Each row is a point on a landscape with many valleys, with its height.
From any point a ball takes the steepest step (drop divided by distance) to one of its 2 nearest points. It stops when none of these is lower. Distance is the straight distance between rows; heights are no part of it.
Madon (h 7.14): [126 126 115 110  84 125 151 108 136 125  89 154 102 128 146 102 156 114
 166 110 140 122 101 131 129]
tatub (h 5.51): [127 140 134 171 103 159 132 171 142  98 190  90 114 149 142 119 122 196
 135 125 157 133 162 101 129]
bifa (h 9.00): [105 120 129 108 105 125 119  55 125 132  97 151  92 107 146 122 163  62
 174 159 115 109 145 213 157]
fasi (h 5.41): [135 160 124 118  69 126 140 108 180 106 126  67 158 117 144 108 152  81
  78  57 140 136  55 142  92]
Zupa (h 5.72): [109 134 131 134 153 135 126 161 160 103 123 100 107 205 119  74  83 156
 130 141 119 167 129  92 164]
babo (h 4.89): [165 153 129 122  81 128 125 116 186  73 115  67 160 153 145  92 150 111
  64  91 126 131  79 123 111]
Sar (h 6.80): [123  94 105  85  96 128 132  75 108 151 104 182  89 115 178 131 182 113
 195 125 150 109 117 149 138]
Rure (h 3.12): [104 126 150 167 108  95 142 119 142 117 138 158  54 114 133 106 135  94
 184 155 125 128 151 188 122]
doba (h 5.70): [117 126 117  93 160  84 168 141 130 111 124 134 135 132 122 120  85 184
  98  82 184  99 129  63 204]
ruvu (h 5.02): [169 159 137  92 133 152 102  65 124 140  75 117 146 144 139 101 139 102
 101 107 105 110 101 130 140]
meki (h 8.15): [127 128 112 144 140 104 131 165 133 121 147 141 152 127 109 158 117 183
 105 146 166 115 183  85 139]
daro (h 7.50): [168 121  82 129 138 124 142 162 123 100 138 108 197 138 132 164 124 183
  72 128 138  98 108  58 121]
Fata (h 9.07): [133 159 143 115 135 134 132  52 130 126  65 135 110 128 120 129 164  79
 135 166  91 125 143 213 117]
sigev (h 5.08): [141 123 159 153  97 143 122 102 100 121 156 114  86 130 169  88 116  93
 186 120  85 140  91 180 129]
tuni (h 8.67): [128 172 119 132  59 151 121  80 166  99 108  83 127 121 135 103 166  64
 119 125 120 120 110 182 124]
vune (h 7.07): [131  64 160 123 128 144  98 100  55 157 136 177 133  78 141 151 148 113
 152 139 119  88 135 197 127]
Dunas (h 4.41): [110 113 143 140 141 106 127 148 133 148 120 172  98 134 117 116 112 141
 164 144 141 134 163 124 134]
vapif (h 4.62): [143 135 145 120 132 107 105  93 102 146 125 161 145  74 119 141 121 121
 105  97 158  86 157 131 166]
mor (h 4.95): [ 74 127 149 132 126 125 184 161 164  81 169 106  66 144 130  84  91 185
 136 114 172 124 169 122 164]
ros (h 6.05): [142 136 149 147  72 132 130 123 120 116 174  96 110 100 168 108 107 140
 146  64 154 116 113 122 127]
tok (h 5.03): [129 125  80 111 157 112 142 179 163  69 163  68 147 195 146 126 125 211
  69 132 168 142 157  66 157]
tago (h 8.24): [133 151 125 151  73 160 115  89 132 105 127 112 127  96 141 125 161  80
 143 137 111 105 130 199 117]
reteb (h 6.35): [129 144 138 145  74 151 132 135 143  88 155  72 148 107 152 114 108 146
 108  75 165  94 124 119 164]
divop (h 6.50): [169 130 136 136  72 159 124 120 118 122 145  97 133 117 174 112 143 128
 140  82 123 122  76 128  93]
lunof (h 6.49): [132  96 128 102 120 131 105  78 101 174 134 173  78 126 177 136 172 124
 200 161 125 128 147 158 114]
vufab (h 4.96): [149 121 131 114 138 144 115 132 106 191 141 142 103 152 149 127 128 138
 176 127 114 183 116  97  81]
zor (h 5.65): [108 169 120 110  82 118 150  89 157 130 117  80 159  98 128 120 138  54
  85  61 131 141  53 168 100]
met (h 3.98): [134 128  76 110 167 120 114 184 165 133 153  93 145 176 110 172 121 157
  88 156 125 203 139  44 106]
pases (h 6.07): [109 116 128 141 172 138 117 175 141 122 123 121 132 181  99 105  75 141
 135 164  99 160 134  92 155]
Mepe (h 7.72): [105 141  98 137  59 120 171 142 180  72 120 117 113 126 128 113 160 143
 119 107 171 117 124 122 117]
gudu (h 3.80): [134 139 124  95  84 132 101  51 113 157 139 129 120  65 170 142 158  83
 142  85 152  91 132 168 152]
pobur (h 7.44): [143  88 145 126 102 165 115 101  67 134 139 148 149  75 158 144 153 111
 158 116 108  88 105 186 114]
Tupo (h 2.96): [140 148 146 200 113 149 112 149 142 122 187 132  90 134 129 128 136 141
 152 160 112 157 159 148  87]
Lofa (h 8.27): [149 153 147 142 168 135 105 102 114 136 104 140 145 130  98 132 123 116
 101 169  80 128 157 163 106]
zukod (h 5.77): [115 104 148 159  88 161 141 130  99  96 131 119 115 113 142  89 113  87
 179 123  96 115  82 191 150]
laf (h 6.09): [131 121 128 126 131 120 130 103 127 165 115 173  73 140 150 139 181 125
 192 179 115 148 154 162  71]
tel (h 8.69): [ 91 113 112 125  61 140 121  87 120 113 128 131 111  91 154 126 167  62
 180 141 129  92 131 205 161]
Tas (h 9.25): [ 90 157 130 180  71 139 154 135 161  61 152  81 123 112 115  99 117  84
 119 111 120 131 100 191 134]
Vedu (h 5.35): [116 146 152 146 105 130 142 134 159  90 140  93  76 177 138  56  93 139
 144 107 121 156 106 130 155]
kanot (h 9.02): [ 97 168 124 149  51 138 132 111 177  81 138  57 118 137 130  82 136  66
 119  99 137 129  93 172 151]
mufal (h 4.73): [ 88 117 146 150 127 116 146 162 150 116 138 141  76 144 117  95 101 164
 170 141 159 119 175 123 155]
Sotef (h 4.65): [152 136  90 120 148 117 116 160 165  98 142  84 149 200 138 118 124 176
  74 131 134 173 121  59 121]
poma (h 3.03): [169 155  89 112 157 136 108 115 150 123  94 115 173 165 110 152 153 145
  75 174 101 117 142  88 100]
Fusel (h 4.34): [116 106 120  82 196 124 106 152 118 201  98 160 136 148  93 163 107 115
 143 157 116 162 136  64 142]
zivuz (h 5.55): [146 115 133 130 127 167  84 155 100 193 175 120 125 132 143 159 131 144
 177 137 128 169 150  95 101]
Radod (h 4.24): [136 136 134 103 116 125 106  65 108 154 110 158 123  86 135 125 135  94
 130  97 140  96 134 157 161]
mekez (h 5.38): [137 102 156 131 189 100  97 155  74 173 133 167 162 102  86 160  97 136
  93 147 132 100 163 105 149]
guton (h 6.66): [144 132 139 148 127 134 122 144 107  96 149 101 180  92 127 132  80 151
  87  87 140  80 127 109 176]
megag (h 3.22): [138 129 119  86 100 155 112  36 104 154 127 125 131  65 173 169 196  93
 133  88 135  90 111 186 109]
tak (h 4.93): [130 116 107  89 171 122 121 147 116 179  92 159 139 165 111 133 112 144
 147 137 139 139 120  49 160]
rofa (h 6.71): [125 108 152 145 152 139 114 176  90 117 161 107 167 125 114 128  68 172
 116 124 138  93 149  96 192]
Foga (h 3.23): [102 100  80 106 191 103 142 198 146 129 145 103 144 182 103 160  88 166
 103 153 138 166 141  41 155]
Suvu (h 3.24): [154 149 120 167 120 160 101 149 143 125 156 118 140 145 124 141 143 156
 118 163 112 152 153 113  78]
komef (h 4.22): [ 78 155 118 103  91  99 150  60 119 156 131 117 109  83 135 134 152  24
 151 100 123 140  90 212 120]
zemi (h 6.56): [139 115 115 143 164 125 136 159 120  93 127 108 171 163 114 110  73 147
  91 134  90 129  96  96 143]
Giv (h 5.10): [ 85 141 138 129  97 125 171 143 172  62 154  74  80 147 134  63  91 148
 116  79 153 143 118 135 165]
Tela (h 4.52): [129 130 160 138 106 102 136 108 113 138 156 129  64 124 157  82  88 103
 178  91 110 155 103 151 134]
zeri (h 5.89): [121  86 164 128 176 133  71 154  73 184 127 162 152 116  95 150 110 121
 133 166 128 107 171 127 161]
Leli (h 8.32): [ 89 110 111 154 157  97 154 185 154  81 137 140 131 138  96 135 105 181
 105 169 152 105 192 108 151]
tomus (h 7.68): [102 106 157 153 164 170  80 182 133 170 151 118 101 168 106 134 101 100
 186 184  96 185 148 129 141]
gol (h 1.40): [162 124 123  97 137 180 105  73  85 162 106 140 142 117 160 165 195 143
 139 132 108 107 128 156  79]
baru (h 8.93): [130 146 103 141 129  98 168 125 158  71  94 134 150 122 105 117 117 120
  75 130 109 133 109 139 115]
Res (h 2.50): [148 109 121  85 165 151 122  82  75 174  88 185 143 104 136 170 190 142
 138 131 122  96 129 136 103]
zikit (h 5.82): [ 95 113 120 107 160  90 184 159 140  84 130 125 122 145 119 100  75 184
 102  90 156 126 128  87 179]
bovo (h 8.98): [139 152 120 153 183 100 146 143 155 112 115 141 137 160  94 133 117 133
  85 184  80 185 137 132  74]
rebe (h 5.78): [144 136 148 159  92 138 124 151 123 128 194 100  98 127 160 115 112 172
 160  95 154 141 138 106 112]
gal (h 6.06): [131 112 143 135 144 147  90 180 103 179 170 123 142 122 115 169 110 152
 146 143 142 154 166  79 128]
bebuf (h 2.16): [132 151 138 185  86 133 118 126 145 110 173 127  66 131 150 112 150 123
 174 156 124 138 159 163 107]
buni (h 7.15): [102  94 168 152 179 150  85 182 114 179 138 144 109 144  93 149 113  89
 175 198  92 179 145 156 108]
mez (h 1.42): [145 134  79 112 185 106 115 137 132 148 115 144 174 141  89 186 134 148
  75 183 123 117 158  66 113]
tuz (h 6.97): [173 129 137 126  91 177 113 100 100 128 129 105 165  96 177 136 153 113
 130  91 111  97  80 149 100]
nozu (h 8.73): [124 141 123 166 141 103 162 147 154  79 110 146 130 141 103 111 109 134
 102 157 101 157 125 148 103]
keb (h 6.55): [123  86 159 119 175 124 107 118  75 167  93 190 135 107 109 137 132 110
 137 160 108 104 147 171 130]
vuvi (h 8.68): [143 153 158 128 165 131 116  71 115 151  89 145 109 132 115 138 154 104
 130 175  83 135 167 199  93]
Zuz (h 4.11): [156 138 103  91 116 103 150 119 154  95 109 110 173 127 142 126 133 145
  62  63 169 102  80  71 152]
tuk (h 4.51): [155 134 139 111 147 125 121 115 111 164 115 144 120 152 137 110 108 133
 140 108 104 168 102 105 110]
sulov (h 4.50): [174 140 128 101 104 117 118 118 177  91 114  69 168 158 153  97 134 136
  53  67 142 119  81  87 140]
Buben (h 2.34): [ 74 110 138 151  95 101 171 127 141 104 105 161  77 107 120 101 126  81
 185 143 134 117 129 194 139]
lol (h 2.57): [172 148 103 110 182  94 114 120 115 155 133 146 180 113 110 182 125 163
  61 133 148 102 150  63 135]
Gek (h 2.05): [163 158 113 130 148 159  86 131 145 159 138 106 152 154 119 157 141 144
 103 161 106 165 154  86  85]
zus (h 3.39): [ 71 146 123 132  87  90 166  99 140 119 115 134 103  92 104 112 128  45
 148 113 129 142 105 204 131]
nive (h 7.49): [105 146 101 111  44 119 163 119 176  97 104 107  98 140 136  90 168 110
 142  90 166 123  93 124 127]
Pivoz (h 7.94): [125 139  91 125 110 102 159 144 164  95 108 143 136 134 125 129 138 168
 101 120 170 108 151  88 145]
podo (h 8.07): [ 86 112 148 167 146 164 105 194 148 149 161 121  78 175 115 118 110 133
 199 180 122 164 158 119 141]
dag (h 6.59): [107 100 158 161 173 121 111 191 120 172 152 161 115 129  86 160 117 119
 145 181 103 181 153 134  72]
ses (h 3.99): [123 128 155 131 148 100 132 112 127 143 108 158  97 134 120  93  93 117
 150 126 113 153 133 145 136]
vuf (h 2.49): [149 123 122  86 109 160 113  38  99 152 115 129 113 104 182 158 203 121
 151 121 112 106 122 183  91]
defan (h 3.42): [158 118 117  94 181 147 111 103  77 170  88 170 170 117 118 163 154 134
 114 137 118  88 112  95 131]
rut (h 5.66): [133 110 130 149 120 128 146 143 115 152 130 175 100 120 136 143 168 143
 179 164 116 151 135 149  53]
diref (h 2.71): [133 141 124 116 143  94 162  96 120 133  88 185 133  79 101 151 148 117
  96 113 124 113 122 150  92]
fot (h 6.10): [127  85 159 152 146 114 132 163  84 165 148 179 119  99 115 149 134 138
 157 148 113 142 134 150  66]
fudi (h 4.21): [155 127 121  94 170 144 109  93  99 146  73 152 161 135 116 124 130 120
 110 136 106  92 108 106 160]
Zezos (h 6.48): [108  96 167 146 154 134 106 198  83 151 172 118 139 121 105 141  77 171
 142 135 155 109 176 100 175]
vabu (h 8.49): [ 93 115 125 184 158 110 157 189 158  71 140 142 123 149  92 121 102 161
 113 176 115 133 162 131 124]
Vugal (h 5.56): [164 159 131  85 129 146 128  65 130 127  64 103 163 121 134 117 155  87
  78  87  98 105  65 144 120]
gebi (h 5.39): [141 123 117  94 158 121 126 151 113 149 117 130 155 160 124 133 100 175
 123 112 165 116 121  40 192]
dulon (h 7.01): [144 107 105 140 152 143 136 186 105 120 134 116 178 156 114 150 102 164
 114 146 106 129  99  64 117]
Les (h 4.94): [110 160 128 103  89 126 144  64 121 144 123  94 127  88 150 127 151  38
 130  77 111 135  60 198 103]
bilo (h 2.61): [ 89  95 105 111 170 127 139 215 141 148 133 120 134 162  95 169 103 169
 144 163 154 153 154  43 154]
dezu (h 3.52): [ 82  90 127 106 184 119 119 200 145 181 108 156 112 154  92 163 101 120
 171 170 138 173 151  70 130]
sab (h 7.74): [148 143 132 153 112 153 121 106 122 102 107 129 158  98 118 126 139 105
 109 141  97  95 132 171 118]
mep (h 3.27): [143 154 121 110 115 102 163  93 131 129 105 149 144  76 125 145 143 116
  89  78 135 122  94 138  85]
vuvo (h 3.79): [137 147 105 109 122  96 158 112 148 104 114 136 170  83 123 141 125 122
  61  63 163 100  90 100 142]
gamis (h 4.98): [132 107 153 133 157  86 130 137  90 142 129 180 146  81  96 142  99 139
  98 111 149  97 145 119 148]
fol (h 5.24): [131 143 114 130 116 131 147 167 163  65 173  68 133 158 154 114 127 210
  87 104 176 129 154  87 147]

Two balls start at each pair of points below. Name the first point that both come to, or write none.
gal / pases: ses
vabu / rofa: none
doba / tok: bilo
ruvu / tuz: none

For each start below, name the point where the ball stops.
tomus: rut
vune: gol
reteb: bilo
dulon: ses
divop: bilo
Zezos: ses
Radod: gol
